Each row is a point on a landscape with many valleys, with its height.
From any point a ball rolls to the lowest of the 2 points nearest to it. It stops when none of these is lower. Distance is the straight distance between rows; heights are no part of it.
J_244: [ -8  13  23   9  21 -43   0  48  21  -8  13   3  25   9  10  14  11 -47
 -32  14  -6 -13  -3 -31 -20  17  57  -1  31  17  -4]  h=6.08
J_791: [-33  13  21   4  16 -19  -4  15  -8 -22 -11  -6  -3  38  21 -13  15   2
  -5 -12  -3  15   1   4  -2 -32   3 -42   2  34 -36]  h=4.04
J_519: [  2  29   5 -51 -19  -4 -12  -4  18   5 -18  20  34  -8 -38  26  -8   3
  21  19   2   0   6  19  22   0  32  14  -4 -25 -37]  h=1.81
J_407: [  0   4 -19 -35  25  15  30  23  19 -20 -26  23  -3  25  22 -14   0 -32
 -28 -24  -6 -23  40   0  19 -10  -4  27   4  -2  15]  h=2.38
J_104: [ -3  23  42  22  -6   2 -24 -23  12 -29 -42 -32  -6  -1  28 -19  -9  -9
 -10 -10 -39 -16 -15  11 -36 -31 -13 -47  16  -9   0]  h=4.81
J_315: [ 39 -23  18 -25  -8  11 -10   2 -20  19 -31 -25 -36 -13 -10   8 -42 -14
  -4  12  -7 -29  21 -17  18 -26 -57   6  16 -36   3]  h=4.12
J_641: [ 16 -35   8   1 -15  13  18  26  -3 -35  21 -48 -35  -2  58  18  -9 -31
 -27  40 -14   1  15 -12 -12  22 -12  12   0  31  31]  h=0.92
J_998: [ 29 -16  -5  -7   0  22  41  12  11  11   2  35   7 -23  12  16  -3 -34
 -29  -9  16 -44  33 -36  47 -12 -17  20 -13 -14  11]  h=1.31
J_810: [ -7  -8 -24  -3  51  34  44 -23 -32  -8  12  44  15 -56 -17 -35  26  36
 -12 -28  40  -6 -24  -4 -12 -16 -19  26 -28 -12   2]  h=6.62
J_744: [-22  28  30  11 -39  -2 -13 -40  23 -12 -33 -33   3   7  10   1  18   6
 -14 -13 -29  26   5  21 -20 -28  10 -40  28  16  -7]  h=5.06
J_34: [-12 -14  52  14 -26  28 -38   0  24  -5  19 -19  22 -17  23  20  -5  11
  25   2  39 -25 -14   2  24   9 -25 -39  -1  -8  18]  h=6.97
J_78: [ 15  -8 -16  -5  12 -30  38  20  -4   9  -2  43  -8  -3  -2  10 -17 -20
 -44 -42  22 -35  22 -57  44 -25 -27  28 -11   4   2]  h=0.68
J_631: [-35 -39  15 -15 -29 -29   6  17  22 -23  12   3 -34   9 -17  28 -50   6
 -16  -2  -1  -3  12 -14   4   9 -14  15  -2 -10  16]  h=4.35
J_612: [  4  47  -4   1 -30 -41 -36 -14   7  20 -22  14  36  21   6  24  28   4
   7   6  -7  22  -8  27 -19  11  15 -12  25  19 -12]  h=5.47
J_678: [ -3 -16 -33  58   1  -5 -23 -10  -3  44 -22  36  28 -37  20  24  21  34
   4 -14  22  -6  -7  -6  -6  11 -19 -43 -26 -15  11]  h=4.32
J_317: [ 27   5  -5  18 -16  28   9  32   5  -2  38 -10  13   3  38  13  36  17
   7 -45  36  15 -10  23  21  26 -25 -18  13   0  44]  h=5.07
J_899: [ 37  12  10 -58   1  -9 -15   8 -38 -12 -15 -37   7  10 -15   6  -5 -21
   6  28   9   7   9  35  13  -1 -24  -4  33 -19  -9]  h=3.75
J_682: [  6  38 -56  11 -42  -8   4 -17 -19  14  12   8 -20  33  47 -36   8   9
   4  -5 -13  13   5 -17  19   1   5  -6  19  20   4]  h=4.33
J_837: [ 29  28 -19  -3 -33 -23  10   7   2  40  17  16 -20  16  22   5  12 -27
  10 -16  -2   6  -4 -36  34 -25 -41  -7  14  31 -28]  h=4.26
J_510: [ -5   3  -2 -50 -28  28 -14  -3  -1  -9 -22 -13  -3  49   6  -8 -12  21
  17  45 -13  -2  23  29  22   7  26 -18   3 -34  13]  h=2.55
J_725: [ -7  13  37  20  19  -4 -22 -52 -35   8  -9   0  18 -17 -36 -17  -3  17
  34  10 -16 -16 -18  22  27 -23  26 -27  22 -20 -23]  h=5.13
J_809: [ -1  38 -30 -14  16 -22   0   4  -9   2 -30 -12  29 -23 -38   8  -3  22
 -10   0  10 -16 -18   6 -45  23   5 -19  22 -38  -5]  h=4.20
J_72: [ -1 -19  -9 -24 -35  21 -26 -22  -9  -7  -9 -22  -1 -16   3 -33 -26  22
   7  64 -19 -21  -8  10 -12   8   1  25 -20 -14  19]  h=3.31
J_283: [-22 -34  -2  10 -12  13  -1   6  22  -1  30   2   1 -23  18   0  -7   4
  -1  23  16   0 -11 -14  -6   1 -12  20 -40  21   3]  h=4.91
J_256: [  0 -22  -5 -42  12  46  32  26  14 -12   9  13   6  -5  14  11  -7 -36
 -18  16  19 -40  39 -11  34  -6  -2  49 -18   5  21]  h=1.84
J_346: [ 29   4 -15 -33  23 -28  -4  -7 -51  18 -13 -16   0   9 -44   9 -15  -3
  20  13  -6  -2   8  19  16  18  21   6  42 -41   0]  h=3.37
J_770: [  0   2 -25  -9 -14   6  10  17   6 -10  -9 -40 -11  14   7  16  20   8
  -7  12  -1  27   4  24 -37  21 -10 -26   0   6  19]  h=1.90
J_84: [ -8   2 -32  40  -5 -12  19  -1 -17   2  32  21 -25   2  31 -37   9   7
   0 -21 -13  13 -15 -22  -7  -9  17  -6 -12  20 -15]  h=4.75
J_254: [  6 -16 -28  25  10 -32  -9  10 -13  15   7  10 -15   2  10  -9   4  30
  10 -43  24  22 -27 -12  -9   0 -66 -18  -5   6   4]  h=3.64
J_116: [  6  10 -25 -10  -9 -15   6  -8   0   8  28  21  33   1 -36  22   1  -3
  11  16  -5  15  -7  20   2  42  65  42   2  -4  -2]  h=1.87
J_12: [-17 -36 -21  38  10  -1 -19  13   8   9 -19   6  -3   0  30   8   7  27
   1 -19  18   9   8   5 -20   5 -35 -22 -27   6  23]  h=4.03
J_423: [ 26  24   0  34  64 -26  22  22 -30 -14  31   6  13 -40 -28   3  28   0
 -15 -26  -5  31 -28   2 -55  25  32  31   9  19 -20]  h=6.16
J_7: [ -3 -25  -1   4  19 -10 -26 -22 -41  -1  -1 -33  -3   1 -30 -41 -10  23
  29  21  11  10 -29  14  -6  -1 -23 -14   2  -7   7]  h=2.73
J_384: [-10   2  47  -6 -23  -5 -27  26  19 -25  28 -23   4  15  38 -16 -30 -19
 -23  -1  14 -44  -5 -14  22   8 -14  17  16  30  25]  h=3.80
J_710: [ 14 -14 -24   4  51 -23 -16   7 -25  20  -6  15  -9  23 -33 -19  -8   4
  35 -29   2  21 -18   5   0 -12 -35  -6  -9   5 -23]  h=3.23
J_917: [-36 -12  17  -8  26  19  -7   6   6 -20  10  -2  30 -27 -31 -32  -4  14
   7  16  24 -36 -26   4 -32  11   6 -14  -4 -18  24]  h=4.62
J_761: [ 10   1  42 -21 -17  88 -13 -31  18 -13 -55  13 -18  26   2  -2  -5  37
  39  14 -28 -11  36  43  18 -38   7   6 -35 -23  11]  h=1.50
J_160: [ -9   9 -39   1  11   9  47  20   6  34  13  -7  -7   1 -10   3  13 -22
 -20  -7  14  -3  17 -53  15  -2  16 -20  10  -8 -10]  h=1.98
J_64: [ -3  -3  10  10 -17 -26 -30  -1  47  34  -9  28  21   5 -26  11 -18 -25
  25   7 -32  10   0 -17 -26   2  49   4 -15   0 -39]  h=5.09
J_195: [  4  32   0 -14  21  -7 -18  -8  10 -18 -49   2  40  -5  24 -14  13 -24
 -30  14  -9 -31  15  13 -31   3  26   6   9  -7  10]  h=2.31
J_522: [ -3   9  36  17  19  -9 -25 -20  -7  33  13  15  34 -10 -34   0   1 -18
  22   7   5 -26  -4  -1  28   1  47  -8  24  -5 -13]  h=4.96
J_99: [ -6   5 -22  43  -6   0 -15  35   7  29  28   8  35   8  28   3  46   6
   7 -30  28  18  -8  11  -9  22  -4 -20  10  16  33]  h=4.79
J_391: [ 27 -11 -37  -7  -4  23  24 -22 -21   7  35  23   4 -40 -12 -13   4  34
  11  17  19   4 -19   1  16  22  -1  16 -27 -40   2]  h=5.61
J_939: [ 12  11 -24 -10  -3  21  33  -2 -27 -31   7 -10  -3 -10  18 -15  28  20
  -9  35 -20   3   0  18  -3  15  46 -17  -7   7   7]  h=7.65
J_750: [  0   8  32 -24  18 -11  -7  28   3 -24 -21  -6  -7  53  21   8  26 -29
  13 -20  -6  32  14  21  -2 -41 -45 -19  -8  35 -39]  h=4.24
J_75: [ 20 -24  29   5  -5  86  22 -18  18  32  10 -11 -33   7  -9 -17 -15 -10
  29  14 -11 -30  18 -29  13 -21 -13 -13 -48 -32 -10]  h=4.90
J_876: [ 23  -2 -17  18  75 -30  19   5 -47  -6  34  39 -12 -33 -12 -13  18  36
  -4 -22  14  28 -31  -5 -34  18   3   4 -15  13 -29]  h=6.34
J_549: [  7 -20  -8  29  52   6   6   6 -12   3  24  26  -3 -54   1 -30  25  27
  -5 -35  34   8 -43 -10 -32 -11 -28   4 -29   5  -7]  h=6.50
J_849: [-31   7  42  17  31 -54 -39 -10  -3   3  25  10  27 -13 -44 -16  -5   4
  -7   1  24   8 -48 -15 -25  -3  12  18  13  27 -31]  h=3.07
J_575: [-13 -29  32  16  13 -30 -18  33   7  -4  45  12  16  25  28 -15   3 -36
  -6   6  -3 -22  -7 -13  11  12  48   3  21  30  13]  h=6.33
J_793: [-33  -2 -16  -3  29  18  20   2  15 -18 -47  17   7  10  18 -13  10 -20
 -26 -10 -19 -20  37  14 -12  -6  23  -4   4 -10  37]  h=2.72
J_508: [ 16  10  15  27  23 -36 -35 -19 -17  39   9  32  27 -18   0  31  17 -24
   9  19   9  -9   8 -13  35  -6  20   0  13  30 -29]  h=4.80
J_848: [-17  14  10 -30 -17  65  31 -25  18 -23 -49   5 -17 -13 -32   0 -20  21
   4  19 -44 -21  31  23 -18 -27  17  10 -20 -43  17]  h=2.43
J_910: [-17  20  17 -19 -44 -17  -9  18  -2 -34  10 -22 -25  22  48   0  -9   1
 -36  11   8 -15   2 -24  10  -1 -36  18  18  40   3]  h=3.18
J_973: [-13  -8  -6   1 -18  -8   9  30  30 -20   5 -12 -32  -8  25  10 -21  18
 -39  -7  20  -4 -11 -39 -39  13 -47  -4 -31  -8   9]  h=3.04
J_701: [ -7  -5 -16  14  21 -58 -14  32  -6   6  14   2  19   1  -8  14  -3 -24
 -28  -6  14   7  -1 -13 -24  25   1  38  36  34  28]  h=3.54
J_388: [ -8   8  -3 -30  39  17  -4  28  -1  -2 -29  -7  34 -14 -27 -10   1   6
  -6  13  21 -51  -4   2 -34  10  -6 -35   8 -50  19]  h=4.42
J_291: [ 29 -33 -18  36  37 -22  26 -16 -15  33  34  19  -9 -42 -52  28  -2 -15
   3 -18 -12  28  -3  -8  -6  17  19  36  -7   2  -6]  h=6.10
J_88: [ -5  -1  14   3 -30  14   7   1  41 -14   6   3  -1 -25  21  15 -16 -20
 -17   1 -16 -17   5 -25   5   0   9   5 -13 -11   5]  h=4.60
J_667: [-36  19  18  24  34 -55 -34  17  -8 -13   3  22  37   8 -16 -11   5  -5
 -16 -22  22   7 -14   9 -12   1  16  27  31  46   7]  h=3.41
J_82: [ -6   1  16  11  -1   1  34  20  58 -11 -32 -21 -34  -2  12  41  11 -36
 -18 -18 -27  21  25 -18 -33 -15   0 -27  -5  -9  -3]  h=3.11
J_461: [ -4  26 -13  47 -18 -21 -26  17  14  40   0  16  30 -15  11  25  38  37
   1 -49  24  21 -19  -5 -32  12  -5 -40   3  -2   5]  h=4.55
J_235: [-11  -7 -53   9  20  15  30 -28 -19  11  10   3   0 -35 -29 -31  16  22
 -19 -19  27  20 -11  -9 -20  -2  -9  25  -2   2  16]  h=6.74
J_463: [  7 -35   2  -4 -35   7  -6   2 -23 -19  23 -27 -22  10  35 -10  -6  -9
   8  51 -17  16  12  12  20   2  -8   5   3  21  19]  h=2.19
J_864: [ -5   3   5  10  20  -5 -14 -48 -48   2 -30  39  16  11 -21   1  14  41
  28  16 -28  -4   9  45  35  -8  45   0  -3  -6  -7]  h=5.31
J_282: [  1 -10   0 -14 -28  13  -4   3  63  31 -15  26 -13  11 -16  13 -28 -35
  12   9 -31   6  29  -9  -3 -24  16  31 -27  -7 -19]  h=4.88
J_81: [-24  12  12  40  40 -30  -1 -11  -9  -7  -6  21  14  10 -14  23  -2 -11
 -19 -13 -25   0  15   8  -6  23  73  -4  34  24  10]  h=5.67
J_122: [ -7 -16   0 -12 -50   7   1   0  -6 -13  42 -32 -23   9   7  11   1  11
  16  16  26  41  -9  11  36  19 -33  23   5  30  23]  h=3.05
J_456: [  6 -36 -21   3  24   6 -11 -17  -4  30  11  31  27 -39 -37   3 -14  12
  22   6  26  -8 -12  -1  18  20   1  16 -17 -32  12]  h=5.78
J_444: [-15 -33   5 -46  17  24  13  24  13   7  24 -28 -15  25 -40   7 -11   6
  30  12  54  18  -2 -10  16   9 -31   0 -21  -8  -8]  h=4.06
J_766: [-15 -41 -23  18  17  -5  39 -21  -2  17  15  11 -15 -46 -48  35  10  14
  10  -3 -11  51  -1  -8 -15   3  15   4 -25 -10 -20]  h=6.27
J_740: [  9  -7  31 -16   0 -11 -26  11  28  10 -39 -28  -7  56  16  16  16 -48
  -3   0 -22  34  30   8 -33 -21 -53 -22   4  30 -14]  h=3.93
J_126: [ 24  -2  20 -32 -21  13 -14   5  16  46 -19 -26 -22   2 -12   8 -21 -29
   7  21   2 -13  27 -41  36 -42 -38 -20  11 -24 -23]  h=4.41
J_161: [ 19  -6  17 -12  16  45 -15 -15   5   0 -35   5   6  13   9 -20   3  -1
  24   3  -8 -17  26  39  17 -18  -9  13 -12 -16  13]  h=2.05
J_57: [ -4  13 -27  26  28  19  35 -15  -9  15  -9 -26  -4 -43 -18 -29  35  -9
 -13   0  -6  23  -5 -12 -29 -28  -7   5  -7  16  -6]  h=6.86
J_827: [ 26  23  -6  27  -9 -41 -19 -19 -25  33  32  38   7   2  12  -2  12  -1
  24 -22   3   6 -24 -20  35  -6 -11  -1  -2  26 -39]  h=4.56
J_361: [-17  16   4  -6  -5  28  12 -17  -2   9 -11   4  15 -31 -18   6   7  17
   7 -14  30 -33  -4 -18  21  -9  -6 -38   2 -41  -3]  h=7.25
J_460: [  4 -23  -4  23 -12  -2   5  35  10 -23   5 -22 -18 -26  15  26 -12  36
 -31 -15   9  -4 -14  -8 -42  30 -33 -33   2 -26  36]  h=3.57
J_331: [  0 -11  -4  -5  -4  36  12  20  -1 -34  27  14   9  15  21  -3   5  27
  11 -18  19  -8   3  35  17  35   1   4 -17  -4  36]  h=5.17
J_216: [ 25  41 -13  14 -20 -34 -27  12  41  34   0  40  24  10  14  22  15 -22
  20 -25 -25  11 -15   0 -31  16  31 -12   4   5 -41]  h=5.28
J_443: [-24 -39   3   1   1 -22 -33  -3  -9   4  23  -6  11  15 -29  -6 -16  18
  25   9  22  17 -25  17   3  24  -3   4   9   3  19]  h=3.20
J_100: [ -5  29  22 -11  12 -28 -16 -24  -6  16 -19 -13  18 -37 -54  15   8  -1
   0  14   8  19 -28 -10 -16 -21 -12  -3   8  -4 -50]  h=2.47
J_513: [ -3 -43  25  15   6   1 -31  19  -1  -2  25  17  16  10  28   8   8  -9
  24  18   1 -14   1  17  24  12  32 -26  -1   1   5]  h=6.58
J_171: [-11 -28 -30 -21 -10  26  10  22  -1  -8  -9   1 -24  44  22  -8 -26  27
  18  31  -7 -11  10  14  -6  25   3 -21 -34 -17  14]  h=3.22
J_156: [-17 -20  -3 -24   1  34  22 -20  -5 -18 -14   2 -12 -20 -22  -8 -17   4
  -3  40 -30 -11  21   7  -1 -11  15  36 -14  -8  11]  h=2.84
J_534: [-16   5  -3  10 -52 -22  -8 -26  -1   8  36 -25  -2  19 -11  -1   1   6
  15   2   1  43 -14   5  42   8  12   9  36  25   4]  h=3.27
J_123: [ 24  -2  25 -10 -17  72   3 -40   3   5 -11   3  -8  10  31  -8  -7  -4
  17   3   2 -24  36  15  62  -8   2  17 -13 -19  33]  h=2.50
J_110: [-20  27  19 -27 -10  -2 -27   2  35 -42 -50  -3  17  20  36  -5   0   4
 -24  -5  -2 -19  18  26 -28  -5  -1   5   3  10   9]  h=1.86
J_966: [ 11  25 -10 -20  -9   4 -42   9   2  14 -33 -18  25  15   9 -10   7   1
  12  14  30  -1 -13  18 -21  -1 -64  -9  -6   3  -1]  h=1.79
J_411: [ 26  -1  12  17 -10  -8 -38 -39 -35  -5 -31   3  -9  14  19 -32  -6  13
  34  23 -48   4  -8  43  -4 -29   8  -6 -12  -3 -26]  h=4.23
J_928: [ -4  12 -13   2 -39 -21  11 -39  -6  15  42  -5 -16 -12 -38 -12  12  14
  21   0   7  58 -30 -15  15  -9   1  25   7  24 -34]  h=2.81
J_344: [ 15 -17   1  16 -25  61  38 -32   3  12   0  10 -17 -31  -5 -16 -26   5
  16   4 -29 -24   4  -8   5   0  -5 -23 -30 -53   9]  h=5.14
J_646: [-33   4  27   7  12  44  15   8  -6 -36   0 -57 -11  41  19  -3  21  19
  -4 -30  35   6  13  27  -1   0 -32 -27   1  24  23]  h=3.21
J_353: [-30  41  19  17  32 -43 -39 -27 -30  24  -8 -17  42   3 -38 -17  11  -3
  -9  18  35   2 -27 -12 -16 -10   0  -9  31  22 -37]  h=2.77
J_581: [ 15 -16  11 -44  -4  33  20  23  15  18   2 -20 -31  16 -42   6 -30 -13
  26   9  -6  17  17  -8   8 -18 -31  19 -25 -23 -32]  h=4.40
J_878: [  9  -6   5  28  11 -40  35  18   5   2  45   6 -30   4  -9 -15  -5 -28
 -16 -36 -23  10 -16 -42   1 -17  23  10   5  27 -20]  h=5.15
J_438: [-18  18 -17 -13 -13  -5  19  -5 -21   4   4 -30  -6  -4   2   3  10 -18
 -25  11  16  -2  15 -27  30   2  11  -2  41  11   9]  h=2.53
J_728: [  4  18 -32  18   4 -30   6  15 -22  18   4 -21  23  -8 -14  20  27   2
 -24   4   3  32  -5  10 -40  44  35   6  33  22  20]  h=3.06
J_98: [-13  -1  39   5 -16  41  -1  -5   5  -5  10 -17  -4 -20   2  10  -7  21
  -3 -11  56 -40 -13 -29  39   2 -50 -19  -5 -17  19]  h=7.12
J_341: [ 24  21   0   8  59 -61   0  17 -34 -19   9  12  -1   9 -30   8  -9  -1
  -2 -36 -22  23 -22  25 -37  20  11  29  18  17 -25]  h=5.97
J_847: [ 22  21 -12   1 -12  -3 -13  -3  -5  21   3   5   0  46  47 -24  20 -41
  17  -6  -9   5   8 -11  31 -23  -1  -5  18  30 -16]  h=3.92
J_149: [ 19   6   7  15   3  -1 -15 -28  -8 -15 -55  -9 -15 -12  29 -18   2   6
  -2  -2 -59  -3  12  35 -25 -35  -6 -18  -6  -2  -2]  h=4.53
J_15: [ 13   3  15  18  36 -59  21  16 -25 -40  -4   9 -34  -3 -19  22 -20  -6
 -17 -51 -37   9 -10   5  -5   0   7   4  38 -13  -7]  h=5.73
J_703: [ 18 -17 -23  50  35  -3   0 -13 -24  26  16  28  25 -50 -15  14  10  10
   1 -11   7   1  -5  12  -5  24  15  16  -3   0  17]  h=5.94
J_340: [ 22  25 -26   8 -36 -25  15 -32 -11  14  35   1  -5 -21 -26  11   9  12
  10  10 -21  37 -21   7   2  30  41  15   7  -1 -24]  h=2.36
J_9: [ 26  31  -4 -16 -35 -20 -13 -19   0  -6 -23  -8  22  14   5  45  41  19
   9  -8   2  45  -3  61  15   2  -6   3  18  26   3]  h=5.64
J_451: [  4 -19  41   9 -25  17 -44  -4   7  -2  -4   6   5  18  35   3 -15  15
  31  10  -9 -37  -5  17  32  12   3 -38  -2 -27  24]  h=6.79
J_462: [ 18   8  -8  16  30 -51  55  20   5 -24   8  22 -42  -7 -13  21 -19 -18
 -26 -43 -40  14 -17 -24 -19  -9  18  19  -8  -3 -36]  h=5.46
J_812: [-27  -5   9   3   3  27  31  28  26 -27 -14 -22 -26  28  17  24  18  -1
 -21 -28   3  20  26  -7  -9  -1  -7 -30  -1  12  13]  h=2.60
J_873: [-24  -4   4  15  -3  37  39 -20 -19 -17  38 -11  -4  -9  13 -26  26   4
  -8  29  -9 -10  -6 -10  30  -1  52 -17  12   9  10]  h=7.49
J_330: [ 10  -2 -11 -35 -16 -10   7  17  32  20 -18   4 -21  14 -38  37 -17 -26
   8  -8 -20  28  24 -10   2 -15 -16  29   1 -13 -32]  h=4.66
J_776: [ 29  10 -11 -26  39 -11 -22   6 -46   5 -27  11  10  36 -12 -33  -2   4
  38  11   0   3  -1  37  18 -21 -19   9  -5 -11 -28]  h=3.58
J_622: [  6  21  -7 -33 -18  20  -8  14  11   7  17 -10  11  47  29 -38   1 -26
  18  -5  27  -7   1   1  27  -2 -12  12  -1  21   5]  h=3.53
J_473: [ -2  31   9 -35 -28   9 -29  -4  17 -32 -42  -8   9  10  17   8 -20  20
  -6  -5  19 -15  -7  27 -17  -5 -56  23 -21   5  -6]  h=1.24
J_404: [ 29  18 -59  11 -22  -9  16   4 -16   6   0 -28   7  -7  14  -6  25  22
 -12  -7 -12  13  -4  14 -37  42  14 -14  33 -11  44]  h=2.57
J_396: [-26  27  20 -11  -4  -4  -1  18   0 -40  -1 -19   8  26   6  -7  17  25
  -5 -32  16  23  -6  35  -9 -15 -25 -10   6  21   0]  h=3.66
J_689: [-31 -25 -36  -3 -18 -11  16  20   8 -21   9  14 -17  15   9  -3 -29  21
 -14  -2  -4   0  12  -2 -17  33  23  10  -9  -5  23]  h=3.83
J_59: [ -5  38  -3  17  20 -21  12  11   0 -10   4  20  15  -2  23   5  27 -14
 -27 -11 -14   8  -1  -7 -15   9  57   5  21  29 -23]  h=5.86
J_312: [ 11  14   9 -37 -37  54 -13 -11   7  -5  -1 -10  -3  50  56 -13 -13 -12
  18  14  10 -24  30   3  46   9  -3  41 -21   0  13]  h=3.03
J_266: [ 15 -25 -22  -1 -15  24  35 -18 -22  -8  19  14  -9 -15 -11  -9 -26  15
   1   4 -18 -27   6   9   9  33   3   1 -10 -49  35]  h=5.37
J_694: [ -9   3   9  -6  -8  -9 -52 -15 -13  14 -15 -15  27   3  -1 -39  -9   6
  15  44  25 -17 -23   3  -2 -21 -24 -16 -16   0 -12]  h=2.24
J_845: [ 15   8 -23 -20 -13   4   0 -21 -24  30   7 -13   5   4 -32  -7  -2  -7
  26  18  17   3   7  -9  49  13  15   7  33 -24   9]  h=3.02
J_865: [ 44  22   4 -15  22   3   1 -27 -52  -9 -14  18  -6  10   8 -38  -2   1
  31  18 -41  -4   2  35  27 -25  31  17  -4  -1 -42]  h=3.89
J_105: [ -5   1   4  43  51 -20 -12 -39 -40  13 -32  41  -3  15 -11   5  -1   5
   3  -8 -41 -11  27  17  13  -4  49   2  15  15  -9]  h=5.48
J_402: [-41   2   4 -13   1  47  23   3  12 -44  27  -8  13 -10  -8 -18   8  38
  -8   2  35 -13 -18  14 -10  21   5  -3 -16  -4  30]  h=4.87
J_947: [  7 -25 -14  46  -7   0   8  19  15  12  30  25  15 -61  31  18   8   2
 -30   9  14  -6 -14 -35 -21  15   6  17 -21   9  15]  h=5.18
J_425: [ -1   2  13   7 -36  -7 -33  15  49  -6  15  -8  11   4  16  -6 -27 -20
  -3 -20   1 -22 -23  -5 -20   4 -24   7   0   5  15]  h=4.27
J_727: [-11  10  13 -38 -35  52  -2 -25  35  -6 -50  -2   2  29 -18  -2   1  17
  18  33 -29   6  30  40  -3 -22  29  -3 -22 -28   2]  h=2.01
J_225: [ -5 -23  53 -30   9   5  -4  24   9 -38   1 -17 -21  29  30   2 -21 -31
 -20  14  -8 -29  31 -10  23  -6  -9  24   5  19  10]  h=4.30
J_127: [ -4 -24  22   2   1 -20  -8  15  29   6 -21 -32 -29  22   5  14 -19 -41
  -5  13 -22   6  11 -21 -28 -22 -19 -23   1   2 -17]  h=3.56
J_309: [-37  43   9 -16 -29 -15  -1  -5   5 -56 -12   9  -5  -1  33   5 -10  24
 -38  -9   4 -29   1  -6   6 -13  -3  13   1  11   4]  h=2.48
J_348: [  4 -30  -4  -9   8 -23   5  52   7 -41  32 -16 -36   8  29   0 -19  -4
 -27   5   5   4 -10 -15 -24  18 -35  15  -7  19  21]  h=2.27
J_178: [ 28 -35 -20  51 -15 -14  27   3  25  17  26  14 -17 -43  13  25 -16 -38
 -31   2 -35   6  -6 -31 -21   6   3  20 -18   3   9]  h=5.45
J_920: [ -6  31 -13 -26 -28  -8  10  -5  17  -1   8  18  39 -10  -9  40  15 -14
  -5 -11  20   6  15  11  34  17  37  34  16   2  -5]  h=1.37
J_624: [  9 -21  23  11   2  59  -7 -15  25  43 -30 -30 -29   1   3  -5 -12 -42
  14  13 -20 -26  31 -38   6 -41 -18 -27 -13 -15  -3]  h=4.67
J_600: [ 16 -21  -8  32 -26  -4  18  -4  26   9  13  -4 -21  -6  22  21  11 -34
  -2  -6 -54  39   8   7 -10   1  12  -7   5  17  -1]  h=5.74
J_389: [-12  32  -4  10  -6  39  19 -24  -7  11   2  -9  11 -10  -9 -26  16  -3
  13   5  -4 -25   0 -16  18  -6  44 -42  15 -25 -11]  h=7.35
J_395: [-21 -47  -8 -25  12 -11 -10   3   1  20  46   1 -16  21 -40 -15 -13  23
  29  12  35  48 -37 -10  -3  17  -6   0 -20  -7 -12]  h=3.65
J_190: [ -2  13 -19  -6  26 -35  46  30  -8  18  19  29 -11 -11  -9  11   2  -1
 -49 -20  32 -25   7 -71  24  -7  16  -3   8  -2  -6]  h=1.39
J_209: [-20  -5  16 -16  11 -27 -12  -9  11   4 -12  27  18 -21 -45  29  -1  19
   8  -6   9   6 -17   2   7  -3  11   5 -15  -9 -37]  h=2.17
J_971: [ -1 -12 -16  13  31  52  35  18  23   7  -6 -34 -23  -9   0 -17  19 -36
   3  -6 -12  15   8 -18 -40 -28 -14 -21 -30   6 -16]  h=6.98
J_980: [ 13  -6  -6 -18 -32   9 -25 -32 -32  10 -34 -35 -24  -9 -13 -22 -40  17
  -1  34 -18  -5   7   5   4 -16 -38  22  13 -18   3]  h=3.74
J_676: [-58 -26  39 -24  -5  11   9  12  26 -44  -2   4 -21  13   1  12 -38   8
 -30  -7  12 -33   6 -13  17 -15 -14  34 -14  14  22]  h=4.73
J_296: [ 22   2 -31  -5   5 -20  -8  19  -4  -9 -14  -1   4 -32   9  15   1  35
 -11  -7  21 -14 -15   4 -45  27 -34 -37  -5 -36   3]  h=3.94

Where does a ball stop that starts at each point below?
J_873 | J_761
J_282 | J_473
J_235 | J_761
J_81 | J_761
J_178 | J_473
J_331 | J_641

Call two points neighbours if one is among the 2 nearest of the other. Go from one point of each pair to the other, from neighbour to neighbour, staying as low as possible. Name the highest point that can't be avoided.
J_761, J_641 | J_331
J_710, J_761 | J_676
J_473, J_710 | J_899
J_78, J_473 | J_793
J_770, J_641 | J_701
J_920, J_641 | J_534
